The views of a scene show one set of named points, each view turned or mirrored, and shifted as a whole, with a little noise and some points left out.
In the rows, zero is written as 128.

Scene 1
View 1
rodit: [144 128 127 100 140 131 110 157 143 135 101  76 121 146 203 205 139 140
 171  78 116 120 140]
numuz: [153 108 173 128 121  90  88 166 135 135 127  94 103 154 164 201 156 117
 128 105 163  89 144]
dal: [171  86 144 112  91 107 102 194 122 116 133  76 113 136 192 199 155 141
 166  68 139  85 142]
zadaz: [115 136 115  96 154 112 108 119 149 123 100  95 147 118 171 189 114 147
 150  82 114 137 126]
gufi: [113 133 164 131 168  75  86 104 153 137 100 129 147 142 123 177 138 114
  98 124 161 139 131]
tobov: [118 110 132 109 123  80  95 128 139 104 126 103 148  99 136 180 111 149
 127  82 135 111 120]
kife: [148  99 138 121 123  89 101 143 131 106 110 118 162 120 152 174 144 144
 140  84 131 134 128]
tid: [118 106 164 138 133  50  83 117 139 112 124 130 153 117 102 170 134 123
  90 116 173 112 125]
kilup: [ 69 147 129 101 160  80  90  89 169 126 128  87 117 100 121 198  76 136
 103 103 149 101 114]
Nalo: [ 96 146 125 112 180  87 103  77 159 123  84 135 178 115 125 169 110 137
 116 108 126 168 118]
mume: [120 127 147 120 150  86  93 119 147 125 106 116 147 128 141 184 130 129
 118 104 144 127 130]
sevu: [152 100 129 110 117 100 105 155 131 107 109 105 157 122 167 181 145 148
 154  76 124 127 130]
surap: [ 98 128 110  97 148  94 104 103 153 109 109 104 160  94 142 181  94 154
 133  81 117 135 114]
fugev: [141 119 122 109 143 111 113 134 139 117  90 115 164 130 175 181 142 143
 158  81 110 152 131]
View 2
surap: [ 97 153 173 153 164 127 128 131 133 148 128 150 107 133 153 106 168 145
 142 134 158 149 136]
Nalo: [ 62 120 158 118 148 114 119 108 162 150 105 133  74 151 124 117 170 110
 126 110 148 143 162]
rodit: [166 151  80 179 183 133 120 168 137 178 124 149 142 117 175 119 169 145
 133 103 124 146 109]
zadaz: [121 151 130 168 177 127 124 140 139 165 122 147 119 132 165 112 171 141
 136 116 150 149 129]
kilup: [ 99 116 169 118 186 151 131 113 155 129 125 130 113 120 125 109 137 154
 125 168 171 166 109]
mume: [116 119 134 121 154 128 123 141 151 147 119 139 114 125 130 122 157 125
 122 118 120 143 125]
fugev: [128 152 128 162 158 118 121 153 132 166 123 149 119 130 161 117 177 129
 138  99 123 141 132]
kife: [135 148 145 143 134 121 119 169 127 153 125 154 124 125 148 122 173 124
 138 102  92 132 128]
dal: [201 152 110 160 155 140 123 205 115 159 140 161 171  98 166 126 160 147
 136 109  71 135  81]
tobov: [124 144 175 133 148 133 125 154 127 138 134 151 125 120 144 114 158 141
 134 137 120 145 112]
sevu: [149 156 137 160 141 121 120 175 121 159 134 157 135 120 161 121 175 133
 140 102  97 133 121]
tid: [112 105 170  79 120 129 124 148 147 121 118 140 113 124  97 127 144 116
 120 128  91 136 119]
View 3
rodit: [159 141 128 145  87 147  62 107  80  88 119 109  96  94 116 143 154 170
 125 132 118  96 130]
tobov: [159 162 139 125 107 146 135 146  86 112 128 102 109 145 146 129 169 129
 154 118 160 126 136]
Nalo: [158 183  96 134  53 167 172 149  90 111  87 123 128 161 130 135 157  84
 145 121 103 118 103]
dal: [150 120 155 119 133 115  54 117  86 110 143 101  83  90 123 129 153 201
 149 144 169 119 136]
numuz: [122 132 157 124 112 134  69 122 116 123 132 102 127 141 118 149 128 186
 148 150 162 128 109]
mume: [147 169 130 131  82 160 134 139 102 110 115 108 133 160 133 143 152 127
 143 125 137 124 116]
kilup: [145 189 141 159  72 198 126 131 108  92 130  90 164 184 143 158 173 123
 130  94 146 114 144]
zadaz: [169 164 113 140  72 160 114 124  76  89 110 112 105 119 130 138 166 129
 131 118 116 101 133]
tid: [127 161 141 107 103 139 159 160 118 144 117 106 140 186 136 136 139 124
 166 138 168 147 102]
surap: [172 178 118 135  80 163 150 145  74  97 114 109 110 142 146 131 183 104
 142 105 131 112 140]
gufi: [126 167 125 126  72 156 142 142 123 132 100 114 149 182 122 145 124 121
 150 142 130 134  86]
fugev: [165 155 114 127  85 143 119 130  75 101 106 119  91 112 126 127 159 130
 141 132 120 111 120]
sevu: [161 140 129 116 107 126 106 133  77 111 119 113  83 102 129 121 161 150
 152 140 144 119 124]
View 4
Nalo: [168 100 168  92 124 138 149 105 139  88 112 163 117 110 144  93 131 203
 126 118  93 140 136]
kilup: [136  81 129 140 163 147 135 141 153 103 115 177 137  74 148  33 106 211
 138 109 125 116 138]
surap: [145 122 144 132 134 159 136 114 155 117 114 181 145 104 155  80 134 193
 156 133 107 137 129]
gufi: [187  83 145 105 147  96 136 142 141  80 159 137 105 106 126  82 120 172
 119 118 124 134 143]
tobov: [154 120 120 144 151 147 125 134 160 123 150 170 146 105 149  80 135 164
 160 145 127 147 138]
tid: [175  83 116 112 166 123 131 145 145  87 179 150 119  94 124  74 136 144
 123 138 135 157 166]
mume: [172 107 139 129 143 112 131 142 152 105 153 152 125 112 140  86 124 171
 146 128 123 132 131]
fugev: [167 140 148 141 121 123 130 127 158 131 139 160 137 132 153 110 134 173
 168 142 110 132 114]
zadaz: [154 136 153 146 124 128 131 125 162 129 122 165 140 122 158  95 124 193
 171 129 110 121 110]
numuz: [181 112 112 171 159  74 115 181 165 126 196 127 128 121 132  85 116 142
 166 139 157 118 121]
kife: [173 137 132 140 135 124 126 132 157 128 166 154 138 132 143 113 146 148
 162 154 120 153 131]

In a view up to two points have been moved. Name them for each view, in the order of its rows, or write -.
view 1 -> fugev
view 2 -> Nalo
view 3 -> mume, kilup
view 4 -> -

Scene 2
View 1
Gile: [137 121 143 131 114  62 153 123 106 129 142 162 104 110 109  99 129 141
 126 123  86 141 133]
Tidup: [123 152 101 126 129  80 127 140  90 118 156 115 117 130 126 135  99 143
 108 131 112 163 139]
mamop: [126 127 143 128 126  89 150 135 106 132 136 160 121 104 121 105 125 134
 120 130 108 153 129]
Lovaz: [130 140 130 122 129  89 136 135 104 133 144 148 137 114 113 117 120 139
 117 119 125 154 134]
gif: [137 113 169 136 117  97 157 125 113 142 122 180 120 106 102  85 138 135
 137 125  98 134 115]
fulok: [119 102 166 157 120 126 171 133 104 132 109 170  85 117 117  72 121 131
 150 159  68 137  94]
bef: [132 150 118 140 135 104 119 134  96 120 147 115 127 150  94 127 100 150
 126 125 116 139 122]
venu: [133 135 158  94 127  88 150 137 122 152 135 188 169  70 123 112 148 125
 106 107 156 165 144]
rozo: [127 127 162 133 132 133 149 136 115 143 118 171 141 109 104  91 126 129
 133 133 125 144 107]
Fusa: [129 114 153 157 122 110 155 125 104 127 123 157  90 131 101  82 117 139
 147 145  72 130 101]
Gup: [118 147 117 124 136 105 132 145  98 129 144 131 130 121 126 124 106 137
 112 137 122 166 130]
suvo: [126 102 174 149 115 108 174 126 110 135 113 182  93 107 112  70 135 132
 146 146  75 136 104]
View 2
mamop: [142 130 174  98 142 116 125 105 109 109 145 138 125  90 103 101 130  97
 153 109 117 135 119]
Lovaz: [141 140 180 100 135 109 131 102 128 118 133 137 118  76 104 114 143  92
 147 109 100 140 117]
suvo: [146  99 167 115 154 132 112 111  93 101 160 120 130 129 115  64 116 104
 180 121 153 120 140]
Gup: [137 135 179  95 135 109 125  90 132 109 114 150 122  52  87 115 141  95
 142 106 113 135 119]
Fusa: [143 101 166 110 157 124 114 106 119 105 144 116 112 102 108  67 117 100
 175 122 151 114 161]
Tidup: [134 139 175  77 146 109 131  90 142 112 124 158 103  35  82 124 128  92
 130  99 103 129 134]
Gile: [142 134 173  81 163 122 134 117 101 115 185 135 106 104 115  97 110  94
 148 102 108 126 131]
venu: [143 158 191 115 116 104 133 109  97 122 151 139 150 115 118 122 165  96
 148 110  79 162  66]
fulok: [146  96 166 119 151 129 109 106 107 100 138 121 128 113 107  65 121 103
 181 125 159 114 147]
rozo: [145 120 179 131 124 113 117 104 116 111 122 118 139 110 111  89 153  99
 177 126 126 138 116]
gif: [146 121 177 117 144 119 121 116 104 113 156 116 125 124 121  82 133  97
 173 121 125 130 127]
View 3
mamop: [109 126 137 127 130 133 120  97 118 126 134 184 120 145 107 131 120 156
 118 132 117 126 121]
Fusa: [143 108 141 112 152 136 149 113 118 129 108 178 143 135 136 150 141 150
 137 148 101 149 111]
venu: [ 90 153 105 148 105 133  79 104 132 134 131 184  89 131  67 101  98 175
  88 118 132 128 133]
bef: [115 121 158 124 125 114 138 109 115 141 137 162 142 164 125 144 107 111
  98 116 137 116  70]
fulok: [147 117 138 116 157 142 140 120 116 125 103 176 134 124 130 144 142 154
 139 152  97 155 132]
Gile: [107 105 132 123 122 136 135  78 131 126 136 192 127 147 113 143 130 176
 126 140 115 132 104]
Gup: [100 141 161 128 134 127 118 109 109 129 149 174 124 159 115 131  99 123
 107 118 129 104 109]
Tidup: [ 82 126 171 124 118 123 131  81 111 128 174 180 134 182 122 142  96 122
 106 116 140  86  82]
gif: [128 119 115 127 130 134 126 107 133 130 105 181 121 125 103 132 132 171
 121 139 109 154 121]
View 4
rozo: [139  96 112 109 153 140 106 105 143 151 139 141 139 112 114 117 108 126
 153 144 101 143 101]
Lovaz: [144  68  95 105 162 143 117 136 132 131 138 106 109 126 106 116  99 126
 142 133 120 132 113]
venu: [127  41 105  76 162 166 103  88 133 112 150 121 105 114 106  99  87 132
 165 169 125 171 117]
Gup: [148  74 102 113 169 135 108 151 129 126 137 109  99 125  99 113 124 133
 137 119 121 111 120]
bef: [152  91  92 128 165 138 124 169 135 145 128  98 122 139  96 134  95 136
 130 119 114  91 115]
suvo: [151 107  96 115 145 103 109 104 129 174 133 145 128 101 149 129 119  84
 138 124  86 174  76]
Gile: [150  72  76 108 158 115 123 131 119 144 131 100 100 123 134 131  92  94
 136 123 108 162  90]
Tidup: [152  66  89 115 174 130 115 173 125 122 135  88  86 135  98 121 116 130
 132 105 129 102 122]
Fusa: [155 113  91 128 150 103 117 133 130 175 129 130 127 113 135 137 114  95
 131 112  89 142  83]
fulok: [153 116 102 123 145 104 109 118 134 176 131 147 131 104 138 127 127  96
 136 115  86 151  83]
mamop: [146  74  95 104 160 125 112 124 126 140 138 115 103 119 120 116 109 114
 140 127 113 148 104]
gif: [142  90  96 107 150 124 114 102 129 159 133 130 129 111 133 126  93 102
 146 141  97 167  88]

In a view up to two points have been moved. Name them for each view, in the order of its rows, or write -.
view 1 -> fulok
view 2 -> Gile
view 3 -> Tidup
view 4 -> -
